Each row is a point on a landscape with many valleys, with its height.
A ball rolls from a point to the lowest of its 5 nearest points, and stops where none of them is lower. Distance is the straight distance between rows; heights are no part of it.
k795 height 3.33: [  8 -11  -1   3  10   3  13  15 -16  10  17]
k300 height 4.77: [-1 15 -4 -1 13 13 30  1  0 21 16]
k328 height 2.67: [ 15 -22  16  42   7 -11 -11 -10 -20   3  -6]
k616 height 2.71: [ -8 -17   1   5 -21  -6 -26  -5  14 -34 -21]
k666 height 3.02: [  7 -19   8  22  -9 -13 -21 -10  -5 -13 -19]
k261 height 2.17: [ -9  -5  -3 -14 -12   0 -23   0  17 -21  -6]
k836 height 2.41: [ 11 -19   9  26  -3 -12 -12  -5 -15  -5 -14]
k223 height 1.65: [ -2   4  -3 -15  -3   1 -12   0  10  -5  -1]
k157 height 1.94: [ 0 10 -3 -2 14 12 22  3 -3 19 18]
k75 height 2.03: [ 3  5 -1 -4  8  6  7  8 -5 12 14]
k209 height 2.44: [-13  -9  -2 -11 -18   1 -28   1  21 -31 -10]
k796 height 1.88: [ -9  24  -4 -17  -1   5   2  -6  16   5  -1]
k208 height 3.15: [ -3 -19   3  10 -20  -9 -26  -8  10 -30 -22]
k166 height 1.73: [  2  -8   0  -8  -8  -5 -15   4   1 -11  -7]
k232 height 0.59: [-18  30  -9 -20  -7   5  10 -13  22  -2 -12]
k980 height 1.93: [ -3  22  -4 -10   6   7  14  -2   6  15   5]
k128 height 2.09: [  2   7  -3 -12   0   4  -6   3   2   5   3]
k175 height 1.82: [-17  33  -9 -18  -5   5  20 -10  16   4 -12]
k33 height 1.97: [ -5  21  -4 -12   2   8   7  -4  10  12   1]
k9 height 0.91: [ 3  0 -3  3 17 10 21  8 -9 18 24]
k338 height 1.56: [-13  28  -6 -17  -3   5   9 -11  16   3  -6]
k684 height 3.31: [  9 -17   2  12   8  -3  12  12 -22   6  11]
k255 height 1.89: [ -5  14  -3 -17  -2   7  -8  -4  15   1   1]
k864 height 2.87: [ 17 -23  20  45   6 -10 -21 -13 -16   4  -3]
k928 height 2.99: [  9 -22   3  17   9  -3  15  12 -25   5  12]
k360 height 3.80: [ 4  3  0 -7  6  5  2  8 -4  8  9]
k494 height 2.68: [-17  20  -6 -20  -7   6  -7 -10  27  -8  -6]
k514 height 1.87: [ -5   0  -3 -16  -9   0 -18  -2  16 -17  -4]
k978 height 1.95: [ -9  28  -7 -14   0   6  15  -8  13   9  -3]
k583 height 7.84: [  6  -3   1  -4   5  -1   1  11 -10   6   9]
k226 height 3.11: [-14  33  -8 -15  -2   5  26  -7  10  11  -7]
k339 height 2.56: [ 11 -22  10  27   6  -9   7   5 -26   2   1]
k822 height 1.48: [ -1  -1  -3 -14  -7  -2 -14   2   6  -9  -3]
k737 height 2.42: [ 13 -20  11  31   3 -12  -2  -1 -23   1  -5]
k814 height 1.99: [ -2  16  -3 -14   0   4  -1  -1   9   6   3]
k92 height 0.66: [  3 -13   0   1 -12 -10 -15   1  -2 -15 -13]
k938 height 2.25: [  6 -14   3   7  -4 -11  -9   3 -11  -7 -10]
k123 height 2.33: [  9 -16   7  17  -2 -11  -4   3 -18  -4  -7]
k46 height 2.81: [-12 -17   4  10 -24  -5 -30  -2  18 -41 -22]
k337 height 2.59: [ -9   9  -3 -19  -9   4 -17  -5  24 -12  -3]
k771 height 1.25: [ 3  5 -2 -3 11  8 13  7 -4 15 17]
k935 height 2.39: [  9 -15   6  12  -1  -9  -5   7 -17  -4  -6]
k687 height 3.19: [  8 -16   1   8  11   0  17  14 -22   8  17]
k954 height 0.71: [ 5 -3 -2 -8 -1 -3 -8  8 -5  0 -1]
k172 height 0.85: [  3  -8  -2   3  18  11  27   7 -13  19  29]
k283 height 2.88: [-10  29  -6 -10   5   7  24  -4   7  15  -1]
k903 height 2.60: [  6 -18   5  10  -9 -14 -15  -3  -5 -15 -17]
k108 height 3.14: [ -1 -13  -1  -2 -13  -8 -20  -2   7 -19 -13]
k481 height 5.68: [  8 -13   2   8   4  -4   4  12 -18   3   7]
k278 height 5.40: [  8 -11   2   3   1  -5  -2   9 -15   0   1]
k966 height 2.75: [ 16 -21  16  39   1 -13 -24 -13 -12  -2 -12]
k45 height 1.19: [  2  -4  -6   3  22  13  33   3 -10  24  32]
k282 height 1.66: [-16  25  -5 -19  -7   6   3 -12  25  -3  -9]
k306 height 4.67: [-2 13 -4  0 16 13 32  0 -1 22 21]
k89 height 4.08: [-5 21 -4 -3 10 10 26  0  2 20 11]
k948 height 1.75: [  0  -5  -3 -12 -10  -4 -19   1   8 -15  -7]
k281 height 1.67: [ 1 11 -1 -8  6  6  7  6  1 13 10]

For each start below, name the point where the ball stops.
k281 => k172
k928 => k92
k261 => k954
k75 => k172
k209 => k954
k360 => k172
k796 => k232

Write out the way that a ball takes from each point below.
k514 => k822 k954
k283 => k980 k281 k771 k9 k172
k814 => k281 k771 k9 k172
